Points, in no order, along strands that fork, close into loops and pass close to each other.
(in the rows, 128 means zero)
Two points are linked if the straight distance between their rows is under 69. Some points are linked to none.
<320>: [140 101 138 91 127 183 167 121 130 170 113 117 117 130 136 110 151 160 148 108 91 116 165 119 120 148 106 154 92 117 95 137 140 108 107 146 86 124 159 112 170 137 106 110 103 175 119 139 144]
<622>: [68 104 90 127 164 86 122 104 128 99 112 136 128 99 121 113 115 129 113 130 157 98 133 131 146 93 122 103 126 139 119 164 159 125 135 108 125 114 119 123 115 135 128 150 131 97 151 126 139]
<5>: [59 86 86 130 162 129 108 130 135 139 126 111 130 125 143 120 134 116 140 80 135 105 150 139 78 136 133 85 144 131 124 175 135 75 118 152 125 144 106 138 141 118 57 149 152 120 115 138 125]
<829>: [154 155 130 148 115 94 117 140 114 97 142 143 135 125 107 129 120 93 122 157 148 142 110 119 142 134 155 119 158 126 142 105 114 169 136 125 153 117 108 139 93 125 158 134 140 109 140 114 124]
<601>: [167 169 148 139 102 129 113 137 138 133 142 130 127 158 139 146 133 102 110 130 141 171 104 124 135 129 126 140 135 135 163 86 108 124 142 126 166 128 98 129 126 117 153 103 139 141 122 116 102]
<1223>: [167 145 158 108 107 206 156 141 158 189 140 109 119 166 161 140 139 164 130 110 96 156 112 134 99 142 89 176 94 140 134 94 118 87 127 130 90 144 132 113 173 107 140 82 104 178 100 123 126]
<88>: [126 119 134 113 144 136 155 117 131 134 113 133 115 121 128 122 131 145 123 135 122 113 136 129 153 114 108 148 101 126 108 130 145 130 127 119 110 121 151 107 137 145 136 117 108 134 134 133 135]
<1111>: [159 133 151 107 97 200 149 139 152 187 134 109 120 162 157 140 140 150 139 99 87 142 125 127 89 148 96 162 105 133 130 109 111 95 120 136 98 147 137 120 165 109 119 93 113 167 96 130 131]
<443>: [169 132 150 112 89 214 147 147 150 198 134 101 124 167 167 147 135 146 142 87 79 145 127 128 72 161 99 157 112 130 132 113 98 82 118 146 102 155 131 130 171 103 104 97 119 173 85 135 128]
<191>: [166 128 148 101 91 191 151 141 137 184 128 107 124 162 147 136 139 140 151 99 82 131 145 120 91 162 110 159 108 117 118 119 108 111 113 146 98 150 150 124 162 119 98 98 118 164 100 140 141]
<1280>: [60 97 88 121 157 98 109 114 132 116 117 125 134 114 127 114 124 124 130 106 145 101 142 130 116 116 125 92 134 136 125 172 153 108 125 127 126 122 113 133 125 123 96 153 149 109 137 133 135]
<105>: [205 155 188 110 85 173 170 154 118 161 125 117 128 172 136 139 150 149 157 138 98 149 146 114 131 175 140 188 99 100 105 101 98 146 113 145 97 143 171 115 162 135 122 85 102 181 128 141 150]
<743>: [118 91 122 94 131 177 156 119 136 164 117 116 122 126 137 112 149 155 144 101 99 115 161 122 113 137 107 142 96 124 101 144 142 94 109 146 90 125 146 112 165 128 102 113 112 167 113 136 139]
<220>: [113 109 122 113 149 129 152 110 124 123 106 135 118 113 121 116 129 147 123 133 128 101 145 124 156 113 114 141 104 123 102 145 151 130 125 120 110 117 150 113 137 148 131 129 107 131 143 134 140]
<1002>: [165 176 148 142 109 123 116 138 136 128 142 132 127 149 133 143 130 104 101 151 139 170 95 128 164 120 122 145 131 138 158 79 108 134 136 112 167 122 99 121 130 123 173 98 137 149 132 121 101]
<900>: [80 97 102 116 170 123 148 98 131 118 109 137 114 99 126 109 125 149 101 138 138 105 136 134 167 88 106 128 99 137 108 137 163 109 134 109 109 113 136 97 137 147 147 123 102 130 139 122 128]
<823>: [76 96 91 143 155 136 99 139 130 152 129 108 133 133 141 130 129 112 139 71 132 113 148 141 61 146 128 83 153 133 132 166 124 77 115 156 139 149 103 153 138 121 47 151 156 112 105 144 120]
<401>: [101 123 105 134 147 75 111 117 127 102 130 140 130 108 117 127 109 114 121 136 159 115 114 139 128 103 129 102 141 139 138 151 144 143 141 114 139 124 110 140 96 128 136 155 149 81 140 120 125]
<1309>: [92 83 109 101 138 163 144 117 140 152 117 115 125 121 140 110 145 146 138 98 112 112 152 129 108 129 110 126 107 127 104 152 143 83 112 147 98 126 135 112 158 122 97 121 124 156 114 133 133]
<396>: [166 175 134 153 88 94 100 153 110 89 155 134 157 136 105 134 122 70 132 141 137 175 120 107 116 142 167 108 188 116 145 90 100 182 134 131 180 110 122 162 89 128 144 138 134 103 138 123 124]
<1188>: [145 144 150 138 102 185 127 139 170 175 139 108 115 160 170 145 134 150 115 91 105 161 98 144 81 132 88 133 124 154 157 106 113 64 142 137 124 150 104 122 157 96 131 109 129 155 80 120 108]
<437>: [103 128 121 139 126 99 95 127 143 127 134 124 125 132 140 142 114 121 118 102 137 137 109 144 91 122 115 91 144 146 163 140 132 101 142 133 148 143 103 139 109 115 115 143 159 96 108 128 107]
<545>: [139 114 145 97 134 168 171 118 126 157 110 126 114 130 130 115 144 158 137 125 102 116 158 124 139 138 104 159 92 121 98 129 145 122 113 134 90 119 165 109 160 146 124 111 95 164 126 138 145]
<106>: [114 123 113 135 147 83 125 118 126 100 128 144 128 107 113 123 111 118 121 149 156 109 113 135 148 102 129 114 137 132 129 144 141 154 141 112 134 123 116 134 98 131 143 150 141 88 144 120 127]
<288>: [98 109 105 146 132 137 96 142 137 158 129 107 131 138 144 142 124 112 134 73 118 127 134 147 62 147 116 88 152 139 146 151 117 80 120 154 144 154 107 153 133 121 62 147 157 111 96 149 113]
<357>: [156 152 140 149 120 95 120 138 105 89 143 150 138 119 100 126 121 100 123 173 141 133 110 118 164 135 164 124 157 127 130 104 110 185 125 119 150 113 123 132 93 131 167 134 133 117 149 119 131]
<1226>: [110 116 123 123 176 122 152 109 125 106 122 142 107 94 120 115 124 149 108 170 131 106 121 140 205 85 112 148 95 130 111 118 154 138 128 97 114 128 152 99 129 153 168 125 90 132 148 124 120]
<562>: [102 107 114 124 139 105 131 112 101 105 108 134 137 105 104 110 133 133 150 133 133 81 168 108 130 136 158 116 137 115 93 177 147 161 118 130 109 110 152 141 122 138 105 169 127 113 159 139 165]
<1296>: [94 118 95 133 139 80 105 121 116 106 132 135 146 111 111 118 118 110 139 128 144 107 143 126 106 120 146 91 154 128 124 168 144 155 126 122 130 118 127 157 101 129 109 172 149 79 140 130 148]
<794>: [105 136 128 136 162 135 126 110 165 135 146 140 102 109 134 127 113 148 77 154 139 149 74 165 161 72 94 137 113 166 153 90 144 90 154 98 140 130 95 95 121 116 193 109 120 134 112 103 81]
<245>: [176 191 139 161 89 98 88 148 125 100 157 138 156 127 115 144 122 85 117 151 143 190 89 118 147 119 135 117 174 135 174 77 103 168 143 109 192 105 101 153 108 127 170 124 149 110 136 116 99]
<253>: [108 116 117 133 165 101 143 111 124 98 119 146 115 97 117 117 116 136 113 156 146 101 117 135 183 91 119 133 112 128 115 136 146 146 135 101 126 124 135 114 114 142 154 138 113 108 153 126 128]
<1313>: [182 142 166 111 94 161 160 140 121 156 119 119 124 160 133 133 141 142 157 125 96 129 147 114 121 165 129 167 106 101 114 121 110 147 116 146 100 141 163 123 148 132 109 104 116 153 123 142 152]
<381>: [100 104 101 125 137 104 123 116 105 112 116 126 141 107 103 106 136 126 156 125 127 85 172 108 116 143 161 108 140 116 97 180 144 152 114 138 109 117 142 147 127 132 86 170 137 112 153 140 164]
<466>: [135 139 120 145 107 98 86 144 127 116 144 126 137 138 127 142 111 108 129 109 138 155 121 124 75 146 149 92 163 124 163 127 121 127 139 138 157 142 101 162 95 114 118 147 158 91 113 119 124]
<1060>: [84 85 103 109 148 121 139 110 122 122 103 124 128 111 123 106 138 140 142 114 124 97 164 118 129 128 131 119 114 115 95 172 153 109 117 136 98 121 135 117 145 129 95 137 130 138 144 140 147]
<851>: [82 126 119 146 143 91 102 112 160 121 131 133 113 116 145 135 116 128 94 109 152 144 86 165 108 90 99 84 141 166 167 134 147 84 154 121 158 136 93 118 104 116 135 144 151 96 104 119 91]
<478>: [119 123 117 142 139 72 117 121 104 90 134 146 145 108 104 116 118 102 138 156 148 107 139 129 128 121 166 102 162 119 109 152 135 185 130 127 133 115 146 150 87 138 132 174 134 76 151 127 146]
<1000>: [215 162 182 121 69 173 156 159 113 159 131 111 137 183 139 143 151 139 158 129 100 156 146 102 121 183 147 180 112 94 114 104 85 148 115 155 109 143 163 130 158 132 115 81 115 175 123 132 149]
<1176>: [142 121 153 114 142 132 160 122 98 107 104 141 125 107 110 128 133 150 154 157 130 89 149 114 166 142 157 159 112 105 97 143 131 185 113 126 111 116 172 130 130 151 134 151 102 130 162 140 155]
<822>: [179 151 168 112 98 169 158 142 139 165 137 122 119 168 145 137 141 139 133 133 110 154 122 128 123 145 118 175 106 121 120 93 111 120 128 131 107 142 142 111 153 124 141 83 111 169 113 124 128]
<133>: [174 176 144 152 90 106 112 155 104 94 149 135 156 136 103 135 130 82 132 153 130 163 121 106 138 147 166 125 173 120 138 90 93 188 128 132 167 107 129 156 98 132 151 128 130 117 143 123 129]
<977>: [103 101 118 112 145 124 146 109 116 119 102 128 126 113 118 109 136 146 136 123 127 93 159 116 145 124 127 131 110 115 98 162 152 128 119 129 104 116 148 118 139 140 112 138 117 135 149 140 150]
<1233>: [199 170 163 141 85 141 135 160 109 119 141 128 148 158 113 141 146 115 140 152 126 155 130 101 150 165 158 162 136 113 126 97 90 171 120 138 139 119 138 140 125 132 143 103 123 153 139 125 134]
<923>: [33 89 85 123 171 110 118 102 149 115 114 130 121 104 137 108 124 135 103 112 150 110 124 149 125 88 104 89 123 150 128 154 162 79 135 120 123 112 108 105 128 122 124 141 137 120 126 125 121]
<610>: [104 136 129 142 139 96 108 116 154 119 135 137 111 122 139 136 115 122 89 126 152 147 86 154 122 93 110 104 136 160 165 115 139 97 157 118 161 135 90 115 99 111 150 130 147 105 112 113 86]
<69>: [154 123 160 114 130 126 155 124 93 103 114 142 135 110 106 133 132 141 164 166 128 96 148 117 160 152 177 158 123 101 93 132 119 206 110 130 115 115 176 136 122 150 139 152 106 124 159 137 156]
<1192>: [141 141 142 124 147 145 146 125 148 140 140 137 108 126 131 123 121 145 100 166 124 143 94 153 172 98 106 162 102 142 127 83 136 116 137 99 119 137 123 96 135 128 183 92 106 156 124 113 104]
<880>: [100 77 100 109 139 150 136 129 121 148 116 107 133 129 136 116 141 133 164 85 115 99 180 119 85 149 150 120 123 108 94 179 130 94 107 162 99 144 132 135 159 125 50 133 137 141 122 145 143]
<553>: [108 101 100 119 130 133 112 133 123 144 125 110 138 134 127 124 130 119 148 91 120 105 159 122 92 146 130 109 132 124 122 166 126 113 111 149 122 140 126 148 133 123 70 143 149 119 121 144 137]
<350>: [112 120 117 150 118 132 93 141 142 154 132 108 129 143 147 147 119 115 127 79 111 139 121 148 65 144 113 90 153 139 157 142 115 80 129 147 148 158 106 148 128 115 80 142 158 109 90 144 108]
<1025>: [160 159 132 145 102 105 108 144 118 105 146 134 138 137 113 135 123 95 127 138 144 155 116 116 119 144 153 119 158 124 153 103 113 157 139 135 157 122 105 148 100 121 144 128 143 112 130 113 124]
<837>: [175 173 149 149 109 118 125 149 113 103 140 141 137 136 110 135 128 112 117 170 136 149 104 112 177 137 146 146 139 129 138 90 101 170 123 111 151 114 121 127 115 132 173 108 130 145 147 121 124]
<1275>: [58 76 86 118 160 122 119 121 132 128 119 116 130 119 138 113 135 124 146 93 134 98 158 133 95 130 141 95 130 122 111 179 146 84 118 147 107 136 116 127 141 117 65 143 144 125 128 137 135]
<671>: [214 164 170 130 65 172 141 161 113 153 138 110 143 188 136 144 144 128 155 123 104 158 146 97 113 185 149 167 122 94 123 103 82 147 119 158 120 142 152 141 150 129 111 85 126 166 117 125 145]
<668>: [170 194 141 162 99 96 94 140 125 96 153 143 150 124 116 141 118 92 108 164 143 180 80 119 170 113 133 119 166 136 171 78 104 170 139 96 185 104 105 145 112 133 187 119 147 115 140 116 99]
<47>: [73 118 91 137 158 66 101 109 132 99 128 140 134 97 122 124 108 116 113 130 167 114 111 143 122 93 123 85 146 146 142 159 151 131 144 109 146 120 105 142 96 127 131 162 151 72 142 120 121]
<524>: [69 82 85 120 156 112 117 121 120 124 118 115 137 112 125 110 136 126 155 101 133 95 167 119 100 136 153 98 134 119 104 187 146 108 116 144 106 134 119 136 137 121 65 150 147 119 138 138 147]
<665>: [158 129 141 125 93 209 133 148 152 195 132 98 122 161 167 151 134 137 138 75 81 142 123 136 63 160 98 142 125 137 138 120 94 70 122 151 113 157 120 135 167 101 93 108 128 163 79 138 120]
<167>: [81 108 107 117 159 155 142 107 152 145 121 128 113 110 139 119 127 156 101 124 133 122 115 148 135 90 81 131 100 158 131 125 154 86 135 116 109 111 124 99 143 131 151 111 113 137 113 116 115]
<660>: [122 111 141 110 142 131 155 114 93 107 95 136 126 104 108 117 137 153 152 144 128 80 165 105 153 143 156 147 113 102 88 162 140 170 112 130 104 108 170 134 135 149 121 158 102 134 166 143 161]
<1366>: [84 94 84 129 146 105 111 123 108 119 124 120 146 110 111 107 131 118 160 109 129 91 174 111 95 144 165 93 145 117 102 186 144 134 112 140 113 128 126 155 126 125 66 167 147 107 144 137 157]
<1175>: [61 117 97 139 163 70 98 108 144 104 126 136 124 102 132 129 107 122 104 118 169 122 97 155 123 82 107 81 140 158 156 153 154 106 150 112 155 124 99 128 99 123 132 157 153 79 129 123 105]
<1256>: [86 87 110 102 155 149 155 102 132 139 106 128 120 108 131 104 139 160 123 124 119 109 149 131 138 113 106 133 95 130 99 143 160 94 122 128 88 110 141 98 156 139 129 119 107 153 128 126 136]
<312>: [103 128 121 127 166 124 132 111 155 125 142 141 102 104 129 121 112 143 85 162 136 135 86 162 176 75 96 140 108 151 139 96 147 107 147 93 133 133 111 94 120 127 189 108 114 127 123 108 90]
<400>: [121 114 134 126 162 112 152 116 105 92 112 146 120 89 111 122 124 147 134 165 141 89 133 123 191 110 145 145 111 116 104 139 143 173 122 105 120 121 161 119 122 150 154 153 99 122 166 130 144]
<655>: [101 99 114 105 130 156 134 121 140 152 122 116 126 131 139 120 138 136 134 96 112 112 145 131 105 127 106 123 114 135 117 148 137 93 114 141 113 128 133 119 146 124 102 124 129 144 111 137 131]
<80>: [123 141 135 145 117 105 93 132 147 127 137 127 122 143 147 145 119 118 104 106 139 155 100 142 92 124 120 94 147 149 175 119 128 91 150 136 160 147 95 131 107 111 128 134 154 107 103 117 99]
<854>: [92 102 111 108 152 150 147 106 144 141 116 130 118 114 134 114 133 152 113 123 125 116 133 136 136 102 94 134 99 141 114 132 155 98 126 120 104 113 134 101 145 138 139 115 109 141 120 123 124]
<640>: [123 130 113 167 117 101 71 148 132 128 145 121 140 136 134 150 109 111 128 88 126 159 117 133 52 150 141 73 174 125 171 138 119 98 136 138 165 154 96 170 102 110 94 157 167 85 102 136 114]
<186>: [135 149 142 129 144 151 134 122 154 144 149 137 106 129 134 128 118 148 88 167 131 157 85 156 170 91 102 160 107 150 142 73 135 104 142 96 128 134 107 92 137 122 196 93 109 164 119 108 93]
<1363>: [167 161 149 142 119 116 131 141 120 110 137 143 125 135 115 131 126 118 114 169 138 143 104 123 180 129 138 145 127 128 134 93 111 155 127 109 147 125 117 116 116 126 173 107 128 145 144 122 121]
<48>: [106 130 120 136 145 87 110 117 142 110 132 140 115 115 129 133 109 118 101 135 156 133 95 148 132 98 116 107 133 149 153 127 140 119 152 116 153 131 96 124 97 117 149 134 148 94 126 115 100]
<757>: [133 133 114 156 109 97 75 147 127 120 148 125 142 138 129 147 107 106 130 98 131 161 122 124 56 154 154 79 175 119 167 131 118 119 137 136 163 145 101 173 95 114 108 156 162 86 107 128 123]
<693>: [138 128 132 141 99 170 112 144 150 178 129 104 125 153 160 150 124 121 126 78 93 146 120 145 62 152 107 113 143 140 149 128 101 72 130 152 132 160 111 140 147 108 86 125 146 138 79 137 109]
<256>: [149 155 142 146 104 118 94 136 142 129 141 126 125 154 151 147 125 107 106 112 137 168 103 129 101 132 128 110 148 142 178 102 118 103 152 137 167 139 93 134 115 111 135 123 148 122 106 113 101]
<479>: [54 98 94 123 169 143 131 101 153 132 118 128 115 103 140 115 126 152 96 119 145 120 115 154 130 83 85 110 106 161 133 135 159 75 137 119 115 107 112 97 139 126 147 127 120 132 114 115 114]
<956>: [173 168 135 154 86 127 84 153 129 123 149 120 146 157 140 151 124 93 125 106 139 185 118 111 94 149 143 114 165 124 181 95 104 128 145 140 182 132 97 159 112 118 127 126 146 116 112 114 115]
<99>: [103 109 116 120 171 130 154 103 128 120 117 139 110 99 126 114 126 152 104 154 132 108 127 139 183 87 104 144 95 136 110 123 156 121 131 103 109 119 144 96 136 153 157 120 90 133 138 123 124]
<1035>: [101 119 113 124 128 110 106 126 140 132 126 120 127 132 136 135 118 123 127 102 133 122 121 138 99 122 111 103 135 141 146 148 132 111 132 135 138 136 117 140 117 119 109 140 152 101 114 132 121]
<232>: [88 109 104 127 165 100 137 106 128 103 114 140 120 98 120 118 116 133 107 142 149 100 124 136 168 86 114 122 116 136 115 146 153 131 136 107 127 119 128 115 116 142 143 138 120 103 149 124 129]
<875>: [184 148 167 103 97 195 169 144 145 183 137 114 119 168 153 137 145 157 139 124 98 155 125 130 112 149 105 185 96 125 118 90 116 111 122 129 87 141 145 111 169 122 136 82 100 181 107 127 136]
<730>: [146 126 132 140 99 199 125 148 154 193 130 98 122 154 167 151 132 131 130 70 87 143 120 144 56 156 97 126 134 144 142 126 96 62 125 152 123 159 111 136 163 102 84 118 138 152 75 140 114]
<1022>: [47 89 84 120 168 91 117 103 130 105 110 131 129 102 124 107 123 131 121 120 151 94 143 132 131 105 129 94 126 135 114 172 161 107 129 119 117 115 116 117 125 124 108 147 139 112 148 130 142]
<95>: [166 163 147 150 103 95 115 150 98 84 146 146 154 128 95 131 127 86 130 167 131 146 120 107 157 142 175 121 169 122 127 95 96 198 122 128 160 103 137 146 90 135 163 133 127 116 151 125 130]
<1205>: [108 117 113 137 148 87 128 112 107 94 120 145 139 98 107 116 122 119 134 151 149 91 139 125 144 112 152 114 145 125 108 160 144 175 129 116 122 112 142 139 104 140 130 171 129 87 156 129 151]
<499>: [38 101 88 128 170 117 119 101 153 120 115 132 117 101 139 113 120 138 93 114 153 118 112 157 127 78 91 94 121 160 139 144 158 79 141 117 129 110 108 103 128 126 138 138 132 116 118 121 111]
<1027>: [162 114 140 98 102 184 151 134 127 177 120 109 123 153 138 126 142 137 157 95 83 116 163 113 100 163 116 152 106 110 107 137 114 118 105 153 100 144 156 128 159 127 85 109 119 161 110 149 146]
<712>: [121 120 123 139 163 92 137 118 120 92 130 153 115 98 111 119 113 133 116 170 149 104 106 137 192 95 130 130 122 126 121 130 139 159 134 99 131 128 131 115 104 138 165 141 120 107 154 120 126]
<801>: [64 69 96 105 161 130 145 107 130 128 103 122 124 105 132 102 140 144 145 109 120 99 160 129 120 121 133 116 108 116 93 167 159 89 120 141 83 127 132 106 153 122 93 132 126 145 133 135 144]
<927>: [107 89 101 110 134 148 124 131 122 150 122 109 136 133 132 120 135 128 154 86 116 102 169 120 90 146 136 117 126 118 108 168 129 102 108 157 110 142 130 139 146 124 61 136 140 134 120 144 138]
<672>: [192 150 173 122 91 151 157 149 112 138 125 123 132 160 125 139 142 139 157 140 110 137 142 110 134 171 146 169 113 100 113 113 102 161 120 145 110 136 157 126 139 131 122 102 116 152 133 136 149]
<101>: [119 116 130 127 173 111 146 115 118 94 124 147 108 90 114 115 121 153 119 181 133 104 115 137 218 90 121 148 98 123 115 120 148 155 126 94 123 133 155 102 122 147 176 135 91 130 156 124 124]
<858>: [144 120 147 108 118 138 147 119 91 118 107 128 137 120 103 123 141 144 170 139 115 83 174 103 128 164 166 146 127 96 93 158 125 188 107 149 104 112 178 148 132 144 104 161 115 129 154 149 171]
<670>: [165 166 144 145 93 129 97 143 136 131 143 124 132 163 147 149 130 99 114 114 138 174 111 120 107 140 133 124 147 134 175 93 110 116 146 140 171 133 98 140 120 115 136 114 143 129 111 114 104]
<1008>: [190 177 158 144 94 131 129 156 111 112 143 135 143 148 115 142 140 111 126 162 131 154 114 109 171 150 150 155 134 123 132 90 94 170 119 121 147 114 129 132 124 133 164 103 125 152 144 126 125]
<633>: [102 111 111 134 154 94 136 109 110 93 113 143 131 96 111 117 121 131 129 147 150 87 138 122 158 105 141 121 131 127 106 161 149 161 129 110 121 112 140 129 110 144 132 161 121 100 161 127 150]
<764>: [74 123 108 142 150 81 96 115 150 116 130 131 121 113 139 135 113 123 103 111 157 133 94 158 106 96 106 81 143 161 164 146 147 96 150 121 157 132 98 127 104 120 127 150 155 87 116 126 98]
<698>: [193 148 181 102 95 180 177 146 128 173 125 118 121 166 141 133 149 155 153 135 93 144 145 122 127 164 122 187 95 108 106 99 110 136 115 139 90 141 170 112 166 136 125 87 95 181 123 140 148]
<996>: [131 112 140 107 129 136 151 118 96 118 103 130 132 114 107 118 141 150 161 135 117 83 173 102 136 156 154 145 119 99 90 167 136 168 109 142 103 111 169 140 136 144 106 158 112 135 159 147 166]
<542>: [166 188 144 155 109 105 106 140 123 101 145 143 138 131 117 138 121 102 103 170 143 167 85 121 186 116 130 130 148 137 162 82 104 164 132 95 172 112 105 133 119 131 190 111 140 132 145 118 110]
<311>: [185 142 168 99 95 192 171 141 139 183 128 114 120 166 148 134 145 155 149 120 87 145 141 123 112 159 109 181 96 116 112 102 115 120 118 136 86 142 161 113 169 128 122 85 99 178 110 138 147]
<1332>: [121 131 128 123 161 138 145 115 147 132 138 138 104 109 128 120 118 149 97 169 127 131 98 158 181 85 98 152 98 143 126 94 145 115 138 96 117 133 128 91 132 136 182 101 101 141 125 112 101]
<724>: [106 110 108 119 125 126 108 132 131 141 126 114 134 136 131 130 124 120 138 96 122 113 142 130 95 135 119 107 134 130 135 157 128 113 120 143 130 140 124 146 127 122 87 140 149 114 117 140 131]
<1057>: [166 127 149 105 100 162 151 134 121 162 118 113 124 154 131 130 139 140 156 112 94 118 157 114 112 161 120 156 108 106 111 135 117 137 113 149 103 140 159 126 147 132 98 113 119 149 117 148 151]
<818>: [157 126 159 112 113 130 147 125 88 111 113 133 142 123 103 132 139 137 171 152 118 94 163 110 134 166 177 151 132 94 93 140 115 207 110 147 111 113 181 146 121 150 119 156 112 121 150 145 167]
<870>: [96 104 110 111 128 143 119 125 143 149 123 114 125 133 139 127 131 127 131 91 120 115 138 136 99 127 105 114 123 138 129 150 133 94 118 140 124 134 125 126 139 121 97 132 141 130 108 138 124]
<1061>: [130 118 136 104 135 155 160 118 136 148 114 126 117 129 131 120 136 149 127 125 113 117 143 126 137 124 101 153 98 126 106 129 142 121 121 126 101 123 152 107 146 141 128 112 105 146 124 134 137]
<223>: [100 123 102 142 139 62 104 118 111 96 137 142 146 108 106 115 112 101 137 143 149 111 140 129 106 117 157 86 164 124 117 162 139 171 130 124 135 119 134 161 86 134 119 178 147 67 145 125 146]
<828>: [124 144 135 133 154 154 134 116 162 147 147 134 103 121 138 132 117 156 82 157 131 156 79 164 160 84 92 154 105 161 150 80 139 91 149 97 126 133 100 93 134 113 194 96 111 154 113 103 86]
<918>: [195 156 174 131 94 142 150 155 106 122 132 130 138 153 114 140 146 133 149 154 120 141 134 107 150 171 163 168 123 106 114 107 96 171 118 143 122 124 151 130 129 131 138 104 116 152 140 129 146]
<779>: [112 111 125 131 160 104 145 110 103 90 112 149 126 88 107 120 124 138 133 161 144 82 138 121 178 108 153 134 124 118 101 152 144 175 124 109 119 114 156 127 115 147 145 163 105 108 168 130 149]
<959>: [188 139 168 125 84 142 145 147 92 119 130 122 147 149 108 138 140 133 174 142 104 126 160 101 114 186 180 153 139 89 105 122 91 198 118 162 112 124 172 150 123 138 111 130 121 133 131 140 165]
<1163>: [173 157 158 132 116 132 144 141 127 127 135 138 122 149 125 133 134 125 121 158 131 145 112 126 164 134 134 162 117 123 125 94 113 143 127 118 130 132 128 112 129 127 159 95 121 152 136 125 122]
<1021>: [168 168 131 151 90 109 101 152 117 105 151 129 147 143 115 137 122 83 128 130 142 169 120 109 108 146 160 115 171 120 158 95 105 161 138 135 173 120 106 159 99 123 139 132 140 110 128 113 125]
<517>: [76 109 87 128 149 84 102 115 124 112 125 129 142 109 119 117 121 116 135 116 149 103 137 128 109 116 133 90 144 136 130 173 149 132 127 122 131 120 115 147 110 126 102 164 152 88 141 130 139]
<1214>: [146 146 127 140 107 99 99 140 126 112 142 131 135 138 123 137 116 102 127 124 144 150 117 120 98 141 148 106 155 125 158 120 121 139 142 135 154 132 100 152 97 117 132 135 150 99 121 114 123]
<1024>: [119 114 136 126 171 110 149 115 107 90 118 149 114 84 109 120 122 152 131 180 136 91 121 126 212 100 141 149 102 117 108 128 144 173 121 98 123 128 161 112 121 150 167 148 93 128 168 127 134]
<789>: [162 180 146 145 115 116 113 133 134 117 143 139 127 140 126 140 123 109 96 166 141 167 87 129 186 110 120 141 133 140 157 78 110 140 133 96 169 121 103 118 127 127 190 100 134 149 139 120 105]
<992>: [175 155 164 122 103 147 148 143 135 147 136 129 122 162 137 135 138 128 124 143 120 152 117 126 140 141 126 166 111 120 123 91 112 129 129 126 123 136 131 110 140 124 148 87 119 160 122 121 121]
<981>: [76 88 104 117 170 120 153 97 121 111 98 136 115 94 122 104 126 155 112 139 134 96 148 127 164 101 120 125 98 126 94 148 167 110 128 117 100 112 143 99 142 150 137 129 100 135 149 127 139]
<1142>: [108 127 118 133 154 91 121 115 142 107 130 145 113 111 124 129 106 121 99 146 154 125 97 147 153 91 116 117 127 144 140 125 138 129 148 108 148 133 103 118 100 123 159 130 138 99 134 115 103]
<125>: [210 170 160 136 62 166 127 164 116 147 143 109 148 187 135 145 137 114 150 116 115 169 143 92 108 181 149 157 137 101 138 97 81 149 123 156 140 137 136 153 141 128 115 91 132 154 114 118 138]
<645>: [132 128 128 151 104 149 101 146 145 166 131 106 127 151 158 151 122 117 124 77 100 149 118 147 59 150 112 100 152 140 157 130 104 69 132 152 140 160 106 147 138 111 84 133 153 123 80 140 104]
<207>: [181 179 136 158 81 123 84 155 131 118 157 123 154 148 133 154 127 85 126 113 143 194 106 113 105 139 140 115 171 129 185 82 101 145 147 133 197 123 100 163 107 123 136 126 147 112 116 117 109]
<1241>: [120 125 120 144 155 85 126 118 123 92 136 154 120 99 110 119 107 119 113 168 156 110 101 138 176 97 133 120 134 133 128 129 137 158 138 103 139 126 116 122 94 132 166 143 132 99 149 115 120]
<429>: [182 189 136 161 81 107 84 152 130 105 162 130 159 133 120 149 126 82 126 133 141 199 95 116 126 126 139 117 179 130 177 75 102 162 145 119 199 110 105 162 104 125 153 127 147 104 127 117 100]
<462>: [71 70 103 103 161 143 156 103 129 134 101 122 122 102 133 100 144 156 138 119 115 105 157 130 127 119 122 124 98 120 92 156 162 86 122 138 78 118 137 100 161 127 109 125 115 155 129 131 142]

A tip is a point with one link. Name the tips that can be reached along the links from each point below, in the order of the rows.
<1008> => <562>, <125>
<1060> => <923>, <880>
<400> => <981>, <1142>
<357> => <640>

A fork is a point with three links, a tip a point with one. Leave the first point through the second and follow the links. Name the first fork or tip that comes.
<956>; <207> => <670>
<1233>; <1008> => <875>
<562>; <381> => <1111>
<1175>; <764> => <1142>
<801>; <462> => <923>
<545>; <320> => <724>
<1022>; <1280> => <981>
<829>; <357> => <1025>
<665>; <730> => <562>
